Points on a hilly landscape, in no order, each with its height.
From any point a climber takes the steepest step (rise divided by distance) to one of its 6 nearest points. It stops when none of these is higher. Distance is the straight distance between rows; heights are no part of it.
k143: [104  98 105  84 101 104  90 141 111  92 120 119 124 157 126  70  95  70
  84  82 105]  height 608
k686: [111  98  90  89 107  93  95 130 113  81 124 108 116 147 119  80  98  77
  72  83 120]  height 617
k483: [ 80  86 112  93 114 110 125  83 113 117 115 103 144 132 111 127  88 120
 127  87  73]  height 367
k509: [119  98  72  88  54 118  97 123 102  77  84  97  56 100 101  78 119  73
  58 125 124]  height 392
k920: [122  87  66  65  86  86 108 111 107 103 125 117  77 130 105  71 113  77
  37  85  97]  height 556
k962: [ 89  97  89 102  89 101  99  68 104 123 106 112 126 147 123  89  77  95
 122  74  62]  height 369
k868: [108 111  98  93 122  74  89 104  87  96  91 110  96 122 107  96 114  93
 108  68 124]  height 486
k700: [ 76 113 108 109 110 104 123  96  87  90  95  90  97  78  92 125  99  96
 135 137 122]  height 662
k567: [ 96 131 104 133 100  99 107 111  77  84 114  92  97  88  88 104  98  84
 102 101 107]  height 806
k482: [ 73 105 111  90 115  81 109  71 115 117 103  99 107 130 107 118  99 104
 125  98  92]  height 429
k235: [ 95 112  97 123  91  92 106  93  63  87 110 110 106  92  89  99  97  79
 120 115 101]  height 675
k909: [ 87  88  98  95  98 115 123  75 102 113 120 103 142 140 113 113  78 113
 128  80  72]  height 364
k268: [113 137 103 116 102 106 106 105 100  81  92  77  77  77  91 106  95 116
  79  86 115]  height 244
k944: [ 95  94  96  80 104 103  88 133 102 114  95 132 123 156 131  53  89  73
 115  82 104]  height 603
k494: [ 90  90  88  96  90 105 110  69 106 119 115 106 133 143 117  94  75 102
 123  73  60]  height 363
k822: [122 102 106  90  99 113  98 132 103  88  52 110  58  71  72  89 103 105
  61 129 105]  height 535
k214: [ 98 101  81  72  81  98 122 133 108 120  96 120  73 104  89  73 135  67
  52 104 101]  height 852
k707: [ 88  70 109 116 104 100 126  77  97 112 101  98 109  74  85 117  88 115
 140 137 106]  height 273
k257: [ 83  98 101 102 101  99 117  66 104 125 112 110 121 144 110 111  71  98
 118  88  62]  height 386
k33: [108  56 116 121 107 109 108  57  86 116 109  84 128  66  99 130 100 126
 127  87 103]  height 199
k88: [119 137 124  92  82 113  87  96  83  63  94  98  79  48  84 111  94 118
  95 111  89]  height 808
k291: [115 129  99 126 105 104 103 107  97  88 107  79  87  82  87 101  96 107
  74  95 116]  height 195
k426: [100  67  89 104  88  88  91  64 103 106 107  94 120  93 103 121  95 124
 132 118  93]  height 672
k741: [ 87  98  99 105 103  90 110  83 102 123  97 112 107 151 116  93  76  83
 109  94  71]  height 447
k134: [122 127 116 127  97  92  88 106  93  82  82  90  54  49  67 135  99 102
  55 146  87]  height 799
k220: [ 83 100  97  82 105  74  91  73 104 101  94 104  98 120 110 112 108  96
 129  98 100]  height 565
k751: [104 103  84  77  72  95 120 145  97 130 101 122  55 117  90  79 144  57
  49  92 112]  height 749
k74: [109  94  76  65  83  90 121 119 105 117 107 129  71 116  88  70 123  68
  42  91  96]  height 760
k896: [127 112 101  94 110 119  99 113 103  92  70  91  59  72  79  90  93 119
  63 104 106]  height 428
k14: [114  83  78  71 112  93 116 116 115  99 120 118  95 107  89  70 115  97
  55  79 104]  height 714
k485: [ 84 123 114  91  97 106 109  96  89  74  92  81  83  70  95 122 104 110
 130 123 122]  height 717
k40: [108 146 106 112 104 109 108  98  94  76 100  83  80  72  86 112 104 115
  92  88 113]  height 508
k232: [116  89  85  79 116  88 104 120 113  82 112 116 102 120 103  78 109 101
  66  69 119]  height 663
k966: [100  93  83  74  99  98 114 130 122 112 109 121  88  98  82  62 116  88
  62  93  99]  height 767
k845: [ 92  99 105 111 111  92  94 102  91 124  96 116 108 157 124  86  77  69
 107  95  84]  height 530
k154: [ 75 104 107  99 112  86 112  75 112 125 102 103 109 148 112 115  93  91
 113  97  80]  height 370
k618: [ 84  75 132 118 102 111 108  85 112 121  91  82 107  59  91 123  96 124
 141 126 111]  height 327
k727: [127  92  92  83  82 122 119 122  97  81  54 112  57  87  75  81 105  94
  57 125 122]  height 449
k688: [ 95 110 114  92  92 113  98  94  82  61  90  82  91  54 107 125  94 118
 138 136 126]  height 723
k423: [117  85  77  76  99  86 105 110 120  91 129 108  94 134 107  72 106  88
  53  85 101]  height 632
k645: [108 137 112  89  89 111  97  94  81  59  95  88  85  56  96 116 103 120
 110 105 106]  height 768
k147: [ 85  57 124 123 125 111  96  42  69  91 111  63 129  65 111 142 115 106
 133  70  98]  height 243
k965: [ 79 101 118 104 105 110 109  92  99  96  90  79  93  64 101 127 101 114
 147 140 122]  height 649
k364: [ 98 119  89  82  54  95 106 158  99 119  96 117  51 114  92  82 146  69
  54  90 129]  height 647
k971: [ 80  70 133  92 121 114  86  94 102 115 115  90 146 106 130 140 106 117
 137  84  84]  height 356
k114: [106 113  85  80  43 104  92 140 101  94  86 103  50 106 100  77 146  68
  57 103 126]  height 332
k312: [ 81 102  80  88  92  97  89  69 118 121 108  96 123 147 134  73  86 106
 129  60  68]  height 349
k594: [120 131 120 116  92 109  86  98  90  73  96 102  82  45  69 128  86 109
  69 140  75]  height 833
k598: [ 89  82 102 115  99 100 125  81  86 108 100 107 108  79  83 111  92  98
 132 134 105]  height 482
k289: [103  99 101  95 113  93  87 136 100  96 110 119 118 158 125  80  92  66
  91  91 109]  height 605
k569: [105 119 103 119  98  97  81 116  79  91 109 114 111  84  88  83 103  87
 103  93  94]  height 641
k669: [ 91  97 102 112 109  93  97  88  92 124  98 114 105 155 125  87  78  75
 109  95  79]  height 489
k497: [127 100  89  92 100 115 109 118 101  90  62  96  60  79  84  83  98 111
  59 111 116]  height 372
k875: [125  95  80 104  97 111 103 117 111  86  78  82  67  89  90  81  94 108
  57 118 114]  height 241
k839: [132 117  91 106 104 109 106 113 109  89  80  85  62  73  82  90  92 118
  63 103 111]  height 788
k964: [118 120  84 126 108 111  96 119 112  91 100  78  85  87  87  90  93 106
  64 106 112]  height 57
k226: [100 142 110 108 102 105 117  96  85  73 104  82  85  79  90 120 109 106
 107 101 123]  height 659
k298: [ 94  58 131 123 113 117 101  56  77 115 102  82 128  55 100 135 108 122
 133  71  99]  height 233
k45: [122 127 118  98  96 111  80 104  97  83  84 102  69  52  79 101  94 120
  75 109  82]  height 795
k400: [ 88  91  86  86  95  75  82  66 102 100  98 103 106 110 107 109  99 103
 135 112  93]  height 734
k545: [102 109  91 102 101 100  91 140 122  95 105 107 108  82  85  68 102  93
  71 105  97]  height 645
k522: [116 104  72 113  95 108  94 128 124  93  97  78  84  90  96  77  99  94
  59 118 110]  height 371
k559: [106  57 111 122 111 106  84  62  86 105 120  76 134  82 119 138 105 128
 125  87  94]  height 223
k481: [106  57  99 116  95  96 116  67  99 113 109  99 116  77  94 120  91 121
 129 125 101]  height 128
k619: [ 94  71 104  94 102  94  82  80 117 107 114  84 136 102 117 136 100 130
 129 104  90]  height 329
k136: [ 86 100  83  91  99  95  86  83 118 135  92 102 113 151 139  68  85 100
 129  60  79]  height 439
k960: [104  56 123 127 112 113 103  53  84 114 109  79 130  68 102 141 103 127
 126  77 101]  height 225
k94: [ 86 102 122  96  95 107 106  96  93  80  89  76  88  67 101 118 102 112
 143 138 126]  height 696
k610: [ 81  94 109  87 102  86 100  75 127 114 103  97 119 116 112 124 101 116
 127 105  85]  height 507
k56: [ 84  88 119 111 107 108 124  90 101 108  90  87  96  66  91 120  95 112
 138 138 120]  height 545
k200: [101 128  99 130 101  98  93 121  86  87 109  87  94  87  83 100 101  96
  84 101 109]  height 587
k399: [116 102  95  84 115  87  92 131 106  96 101 119 108  96  91  76 114 104
  83  70 108]  height 652
k895: [119  96  91  93 121  87 100 121 101  87 112 112 109 141 116  89 104  84
  73  73 127]  height 612
k844: [105  61 102 109  94  97  81  70 105 110 118  84 133  94 113 136 101 133
 125 102  93]  height 274
k780: [113  93  87  75 112  92 105 125 118  93 111 118 104 102  88  65 112 102
  69  77 109]  height 710
k641: [ 79  86 129 115 100 108 101  90 113 108  85  81  95  61  97 128  98 119
 144 135 118]  height 528
k168: [ 87 128 101 125 104 100 117  97  74  81 107  91  97  89  90 114 104  87
 113 110 114]  height 711
k87: [ 84 108 101  92 117  74  97  76 101 110  91 106  92 129 111 109 104  88
 121  96 104]  height 453
k230: [ 99  81  91  96  86  84  90  65  94  99 104 105 113  93  99 113  92 111
 134 128  92]  height 446
k331: [ 75  80 123  89 116 105  95  92 121 116 113  94 146 114 120 136 102 122
 133  87  86]  height 404
k30: [ 89  88  84  97  88 113 102  68 102 109 121 100 146 145 124  99  80 114
 130  70  64]  height 354
k733: [111 118  89 125 101 103  92 134 111  94 110  90  98  86  90  82  97 100
  71 102 106]  height 393
k777: [ 87 103 104 119 101 101 124  88  78  95 101 105 101  87  84 113  90  89
 131 130 110]  height 606
k32: [ 94  94  85  79  94 101 102 141 128 105 105 113  99  92  83  64 116  91
  62 102  94]  height 731
k581: [103 113  95  98 108  84  76 114  76  93  98 122 106  95 100  83 108  88
 116  81 103]  height 546
k178: [124 120 117  94 103 116  84 122 105  95  61 101  60  59  74  92  93 112
  66 117  89]  height 683
k940: [104 102  95 108 124  79  95 108  89 103  96 112 100 147 116  99  98  78
  95  83 118]  height 537
k120: [106 112  95 105 107  93  84 127  89  98 102 116 108  90  93  75 106  99
  99  79 102]  height 563
k682: [121  90  73  88  75 117 111 116  99  80  74  95  57  94  88  81 109  82
  54 122 121]  height 353
k3: [119 125 123 104  87 114  94  96  77  54 109 106  93  45  77 131  88 115
 101 129  91]  height 810
k939: [121 130 119 112  88 109  82 108  95  79  88 101  73  48  74 114  88 114
  74 124  78]  height 858
k566: [123 128 116 116  95 100  75 117  99  91  73  95  69  54  65 118  94 101
  61 144  84]  height 798
k911: [109 121  95 126  99 102  94 127  96  91 113  88  98  86  88  90  97  94
  79  97 107]  height 454
k285: [ 82  82 123  94 117 115 118  86 103 117 114 107 150 120 115 135  93 122
 134  81  81]  height 368
k301: [ 69 107  83  96 111  86  97  78 127 140 107  92 122 156 134  74 100 104
 126  42  82]  height 294
k99: [ 91 104  78  78  72 104 103 134 125 105  94 104  74  99  95  70 131  69
  59 121 107]  height 721
k897: [ 93  91  90  88 107  99  85 107  97 128  85 123 112 151 131  55  83  80
 120  77  92]  height 583
k657: [107 107  98 108 105 102  81 141 109  97 108 109 110  81  86  75 102  96
  80  96  98]  height 564
k691: [ 75  97 107  96 108  98 122  70 115 120 107 108 127 140 107 118  84 104
 115  92  70]  height 366
k420: [ 88 108  94  89 108  71  76  84  85  97  88 114  99 113 107  96 113  93
 124  93 106]  height 509
k823: [ 80  60 132 118 120 106  71  71  79 106 122  70 143  91 136 145 104 102
 134  90  86]  height 280
k380: [ 88  90  92 104  86  84  95  74  78  93 103 111 106  98  92  99  99  96
 131 124  96]  height 553
k946: [ 88  95  78  91 113  91  92  94 116 145  87 100 109 157 134  60  92  97
 120  50  98]  height 396

Call two points neighbours if one is among the 6 nearest of the other. Go from one point of each pair to the other, from neighbour to neighbour, staying as high as possible. Name the lowest point that can't be avoided.
k214 / k567 -> k657
k400 / k939 -> k380
k939 / k567 -> k700

For each start below, name the point where the climber stops.
k598 -> k567
k962 -> k214
k257 -> k214
k56 -> k939
k147 -> k400
k618 -> k939
k868 -> k214
k944 -> k214
